A landscape with many valleys, sampled at points; each row gives a point and its height.
A ball rolls from a point to the lowest of its 6 nearest points, and stops where none of them is lower. Distance is the straight distance between rows; heights are no part of it.
<732> (h 81.1): [121 114 150 113 159 133 137  53 147 150 144 111 171 155 133 121  78 122
 154 103 140 151 110 183 145 126 154]
<202> (h 38.5): [109 144 124 147  94 139 118 149 110 111 127 134 109 129 138 136 133 117
 140 133 134 137 140 103 138 143 150]
<409> (h 50.2): [160 126 141  85 133 154 139 125 156 163 124 151 166 139 123 162 149 143
 106  79  99 138 128 148  61 115 122]
<1043> (h 7.1): [104  99 138 165 166  99 150  86 109 122 130 104 127 137 141  96  84 121
 126 141 145 133 120 157 161 167 186]
<372> (h 36.3): [128 168 139 103 113 135 123 129 130 149 120 111 126 127 154 150 194 182
  93 100 117 130 125 128  93 112 109]
<227> (h 53.7): [128 160 118 149 101 151 119 173 103  90 125 148  81 111  89  93 108  87
 110 160 148 111 140  91 166 125 129]
<937> (h 71.6): [117 139 140 123 132 123 125 198 172 145 133 140 116  82 116 151 161 156
 101 128 158 150 134  98 106  87 102]
<864> (h 53.9): [124 184 122 186 110 136 119 152  90  60 121 108  71  87 125  82 130  93
 120 171 131 123 147  87 195 140 129]
<195> (h 54.0): [154 113 103 157 155 138  83 146 118  82 128 164  95 107 102 116  20  74
 144 145 144  99 165 161 142 137 139]
<184> (h 43.7): [155 165 135  76 136 105 137 190 156 180 130 116 135 114 129 148 187 171
  92 132 120 150 116 167  73 105  91]
<768> (h 32.1): [113 103 121 163 146 124 134 106 132 129 132 140 115 131 134 114 115 125
 118 121 140 130 114 152 132 150 163]
<449> (h 50.1): [154 144 144  68  78 105 160 121 123 156 123 102 162 149 152 175 196 226
 119 101 108 130 127 165  87 103 103]
<892> (h 12.4): [122 112 147 128 153  64 172  42  98 144 125  77 185 154 151 134 189 155
 153 109 114 115 124 146 119 149 110]
<105> (h 31.6): [115 155 133 107 142 122 129 100 129 153 127  92 131 161 159 121 166 165
 123 103 123 171  96 135 118 122 121]
<471> (h 52.4): [124 107 113 162 148 111 124 139 102  74 141 133 102 129 101  84  93  89
 106 151 169 130 149 136 166 178 146]
<116> (h 26.6): [106 150 116 133 111 119 159 242 171  87 117 145  82  86  91 120 137 126
  67 194 100 143 110  69 142 101 108]
<727> (h 56.9): [163 113 129  86 123 143 147 124 139 157 128 116 167 146 129 165 174 164
 103  86 109 132 102 155  81 111 126]
<407> (h 36.4): [109 133 142 130 149 116 146  78 114 120 113  84 137 179 143 140 145 133
 131 111 108 145  78 118 141 138 140]
<1061> (h 23.3): [108 189 106 174 120 147 123 191 119  50 140 123  94  65 125  87 158 101
 118 178 114 127 128  85 190 128 134]
<136> (h 69.5): [131  91 130 135 162 126  99 108 126  98 134 145 116 135 114 112  35  99
 156 161 160 130 168 150 147 179 137]
<107> (h 19.0): [116 159 140 152  91 157 122 219 153  87 132 135  94  70 100  92 124 123
 106 186 103 122 135  90 168 110 125]
<906> (h 46.7): [125 158 159  94 134 130 127 181 165 180 107 139 127  97 132 172 165 166
 107 115 121 151 125 129  76 110 101]
<145> (h 44.7): [126 102 108  97 135 138 150  62 133 156 140  83 181 168 126 150 153 161
 123  97 105 114 100 156 125 123 127]
<855> (h 21.9): [100 180 129 149 107 125 104 177 132  98 128 117 104 102 138 128 158 112
 125 158 142 133 134  70 154 101 109]
<290> (h 42.7): [ 74 173 143 131 133 111 103 151 128 134 117 101 119 151 162 134 165 164
 131 114 124 156 115 112 132 128 140]
<68> (h 19.1): [103 165 116 171 101 126 133 229 143  61 124 132  58  89 109 100 166 132
  81 168  96 123 123  35 173 114 130]
<357> (h 22.9): [156 105 116 110 153 158 119 107 160 167 135 134 148 150 131 138 123 147
 126 114 120 129 141 162 101 128 130]
<430> (h 37.1): [104 102 131 140 125 125 110 146 136 118 141 153 132 142 116 140 107 111
 131 132 150 141 118 111 119 131 154]
<436> (h 48.0): [137 127 114 142  99 162 126 212 105 105 107 172  81  82  86 122  90  94
 127 159 134 109 143  79 154 101 128]
<82> (h 63.4): [156 129 108 147 139 162 112 153  96  46 128 144 105 122  79  71  68  55
 118 166 125  86 121  95 165 142 139]
<80> (h 47.7): [129  81 104 137 132 170 111 152 158 123 155 163 114 116 124 129  93 110
 146 119 165 128 156 143  81 133 128]
<163> (h 27.4): [115 158 156  97 118 114 138  86 125 146 116  80 158 157 187 141 187 191
 125 111  87 142 110 124 121 127 107]
<692> (h 50.8): [177 146 130  93  96 128 154 101 113 162 134 112 155 161 148 178 189 181
 133  81  97 124 124 150  91 103  99]
<674> (h 68.1): [163 103 101 144 153 171 117 170 133  82 131 177  96 125  90 101  59  97
 129 156 149  90 159 118 128 123 126]
<599> (h 39.4): [109 145 104 136  87 127 109 164 104  85 134 134  81 133 104 128 128 104
 151 161 162 124 139  98 146 137 144]
<243> (h 61.9): [132 174 113 176 103 153 146 141  73  75 128 140  72 107 112  90 110  68
 125 173 143 139 147  94 185 162 133]
<101> (h 57.0): [149 106  94 159 151 125  99 129 105  77 129 144 109  97 105 100  38  81
 141 162 148 108 162 130 167 144 132]
<513> (h 41.5): [118 167 120 167  99 115 120 133  85  83 132 129  84 106 149 113 149 106
 136 162 134 133 135  99 188 164 141]
<251> (h 47.3): [118 124 130 184 143 101 142 129  81  89 124 128 128 139 128 104 129 107
 108 148 140 134 137 128 146 179 168]
<299> (h 50.0): [102  94 121 147 126  95 128  94 131 116 145 137 136 132 119 112  93 131
 142 137 150 147 127 154 139 189 174]
<463> (h 57.3): [131 125  85 161 108 138 127 153  86  81 137 141  81 116  77 101  90  85
 114 152 132  99 146  99 167 146 151]
<647> (h 56.0): [134  77 157 121 161  94 158  41 102 153 123  74 165 127 169 106 137 143
 145  97 129 114 112 165 140 120 118]
<170> (h 6.0): [142 114 114 110  93 154 109 202 140 115 114 180  87 110 101 126  89  94
 126 118 130 118 148  93 119  92 140]
<949> (h 60.8): [176  56 155 120 143 105 170   4 115 194 135  96 194 175 141 126 101 126
 197  75 148 119 154 185 140 134 133]
<199> (h 20.8): [ 91 186 129 184  98 118 123 187 114  64 123  84  75 101 128 117 172 126
 102 155 119 110 123  30 172 140 143]
<327> (h 47.4): [111 142 130 137  93 136 149 214 162 111 126 127  79  83  98 152 173 120
  83 176 127 149 102  57 141  67 119]
<663> (h 49.7): [132 110 109 157 134 135 123 144 131  83 132 160 112 134  92 114  91  85
 138 151 155 107 151  94 124 167 132]
<750> (h 41.0): [135  80 107 133 138 140 108 125 121 120 137 196 113 125 116 129  33  95
 172 140 163 111 159 163 118 120 149]
<686> (h 24.9): [106 123 146 107 106  66 165  49  73 142  85  52 188 159 166 172 200 159
 151  90  96 106 127 141 117 129 103]
<239> (h 39.5): [109 151 132 139 100 131 102 153 140 152 122 137 111 127 147 147 148 134
 131 120 139 145 124 108 120 142 130]
<777> (h 33.9): [119 118 134 126 115 151 113 188 129 123 135 163 109 101 121 147 110  97
 139 134 115 121 135  93 118 118 122]
<217> (h 38.4): [105 150 137 140 104 125 115 117 120 136  93 122 105 144 155 125 154 113
 131 121 121 156 110 103 136 159 138]
<62> (h 23.5): [114 170 120 172 102 109 143 209 140  79 154 115 103  90 137 134 187 136
  77 152 139 136 118  57 160  91 131]
<908> (h 46.9): [121  91 133 110 141 163 103 126 156 149 124 153 133 144 111 153 129 106
 130 110 135 115 114 136  94 113 123]
<1039> (h 85.6): [130 145 129 123  91 142 120 179 146 159 116 153  99  88 112 162 127 115
 116 122 136 143 158 104 128  90  99]
<329> (h 44.1): [131 106 131 113 143 146 143  57 117 161 138  87 169 161 117 129 153 140
 121 111 124 134 104 156 108 127 126]
<544> (h 26.8): [189  71 134  67 148 137 147  39 139 193 144 159 185 152 123 148 106 127
 192  77 118 101 139 199  99 116 111]
<270> (h 59.7): [147 127 137 227 154 139 116 117  87  76 121 121 120 100 118  31  80  53
 107 166 138 101 160  92 198 183 146]
<709> (h 32.7): [150 108 117  89 133  91 152  60  89 143 121  94 177 190 136 162 186 188
 156  93 101 112 112 150 106 119  98]
<280> (h 25.8): [109 143 158  95 116  65 147  70  85 143 103  56 178 153 187 171 225 194
 142 107  91 109 122 135 127 120  99]
<124> (h 18.2): [164 100 113  81 150 133 112  63 167 179 137 120 175 135 134 122  93 138
 161 102 119 125 107 188 111 101 122]
<140> (h 20.6): [157  85 128  79 155 134 119  30 136 179 141 138 155 155 130 132  72 101
 173  87 111 117 129 190 122 113 136]
<665> (h 18.4): [157  80 123  73 149 166  98  99 168 182 136 148 164 139 139 127  92 136
 155 116 123 125 124 191  96  97 104]
<536> (h 56.7): [ 60 177 151 173 134  91 121 133 114 118 113  86 127 121 163 143 169 136
 114 126 117 163 113 104 157 165 149]
<263> (h 44.3): [ 76 175 149 140 131 103 120 172 145 114 138 106 119 128 152 154 188 165
  91 130 134 145 123  83  96 123 114]
<373> (h 51.5): [116 148 117 134 100 124 142 215 172 117 127 157  85  81 118 144 131 119
  97 159 122 146 141  80 142  90  88]
<725> (h 63.2): [161 103  89 123 151 154 114 158 128 102 127 199 106 106 114 107  12  77
 156 139 153 109 162 148 119 112 147]
<597> (h 22.2): [ 81 171 124 165 108 101 107 152 113  62 127 116 129 123 149 108 156 137
 121 156 137 145 125  91 181 157 129]
<368> (h 49.2): [115 121 135 168  97 113 129 158  99  97 132 138 112 138 119 112  88  90
 142 165 154 109 128 112 159 170 146]
<988> (h 64.9): [153  86 149 137 151 110 170  47 102 186 107  92 177 139 168 118  67 112
 177  92 145 123 137 169 167 113 156]
<731> (h 37.0): [110 159 147 130 129 130  99 134 136 156 127 124 137 140 166 129 166 148
 120 118 127 144 104 106 115 120 140]
<755> (h 57.9): [138 158 131  96 129 161 116 149 153 173 143 136 138 137 122 148 171 151
 110  99 102 153 127 129  79 113 110]
<460> (h 40.9): [110 131 125 130 111 144 111 148 141 158 118 167 109 135 130 140 127 115
 135 130 135 149 133 112  96 155 135]
<242> (h 52.0): [109 103 136 117 137 121 121  88 145 135 125 127 146 137 121 109 112 134
 149 139 138 136 120 179 114 159 163]
<939> (h 48.3): [121 155 141 103 122 127 140 185 159 177 118 139 128  86 114 174 182 144
  75 120 120 141 114 120  66  90  68]
<123> (h 27.3): [ 91 170 142  99 138  87 144 110 122 128 103  77 181 143 176 169 204 198
 126 101  95 129  92 145 105 111 109]
<775> (h 67.3): [151 137 112 137 102 163 123 194 119  83 123 160  89  97  82  89  87  77
 129 154 121 109 125  83 157 128 151]
<993> (h 34.9): [115  91 127 120 143 130 100 114 161 152 140 149 126 142 139 113  85 125
 135 129 135 122 119 149 115 141 150]
<416> (h 35.8): [124 145 134 117 121 143 128  98 131 145 140 111 138 176 124 143 149 144
 124 114 106 148  95 121 109 150 157]
<698> (h 33.8): [146 112 112  77 153 140 149  75 148 142 151 120 181 172 144 138 161 160
 132  75 128 120 128 157 104 117 118]
<395> (h 43.6): [119  95 144 156 149  89 157  73 111 150 125  73 166 140 150  91 105 148
 161 108 142 137 112 151 152 135 178]
<1064> (h 49.9): [137  80 152  99 149 122 147  31 127 145 121  83 181 156 150 112 156 148
 144  90 135 125 118 172 111 125 103]
<871> (h 57.8): [126 126 141 197 141 133 134 112  83  84 140 124  95 128 111  76  93  69
 106 163 141 114 156 118 172 181 145]
<90> (h 40.3): [144 164 122  72 115 114 134 157 162 162 105 111 147 133 135 178 199 209
 109 115 116 137 111 162  70  98  93]
<55> (h 36.7): [155  82 118  74 140 111 147  37 127 179 135 114 185 173 145 150 145 152
 170  87 125 114 138 179 117 122  98]
<739> (h 25.9): [146  88 131  89 144 141  92  99 139 154 125 178 123 152 130 127  41 102
 160 124 140 123 149 171 100 132 152]
<986> (h 43.5): [113 101 136 155 119 118 146 125 105 106 147 128 110 135  93 119 101  96
 133 146 161 122 139 117 148 176 161]
<364> (h 53.2): [113 167 142 142 130 119 111 178 146 161 133 142 127 104 146 163 178 128
  90 153 146 154 135 105 117 102 112]
<440> (h 36.0): [101  87 128 104 163 137  93 138 156 147 134 166 134 133 119 123  59  97
 157 123 137 127 126 154  92 131 135]
<925> (h 44.2): [181  72 129 119 144 118 150  10 112 209 135 119 175 171 132 144 111 128
 198  80 128 114 152 212 122 127 118]
<475> (h 33.1): [ 83 191 146 116 135 115 118 126 135 137 123  77 147 147 166 151 209 184
  99 117  95 143  97 116 117 129  90]
<839> (h 39.6): [143 145 107  94 122 144 129  98 125 175 156 133 148 140 133 156 163 158
 126 103  93 137 112 142  89 126 117]
<212> (h 59.0): [133 125 134 215 154 107 101  95 103  93 128 134 116 111 127 100  68 104
 126 141 161 142 160 144 166 196 144]
<660> (h 91.7): [141 118  97 149 161 179 115 162 122  89 126 220  62  76  65  68  17  72
 142 159 119 105 143 114 132  97 116]
<774> (h 9.1): [119 142 124 151 102 134 147 224 174  94 119 151  84  66  97 104 132 129
  62 193 104 124 104  75 157  97 130]
<77> (h 48.6): [191 154 137  45 108 144 171 133 160 176 122 134 165 137 138 181 181 191
  90  98 107 135 103 167  64  68  99]
<152> (h 13.9): [182  77 120  48 147 149 112  75 169 183 142 149 175 133 126 157 109 169
 164  78 114  91 129 190  86  91  92]

Where does a ball stop that starts at each point below?
<513> => <774>
<136> => <152>
<939> => <892>
<536> => <774>
<195> => <152>
<416> => <892>
<937> => <892>
<77> => <892>
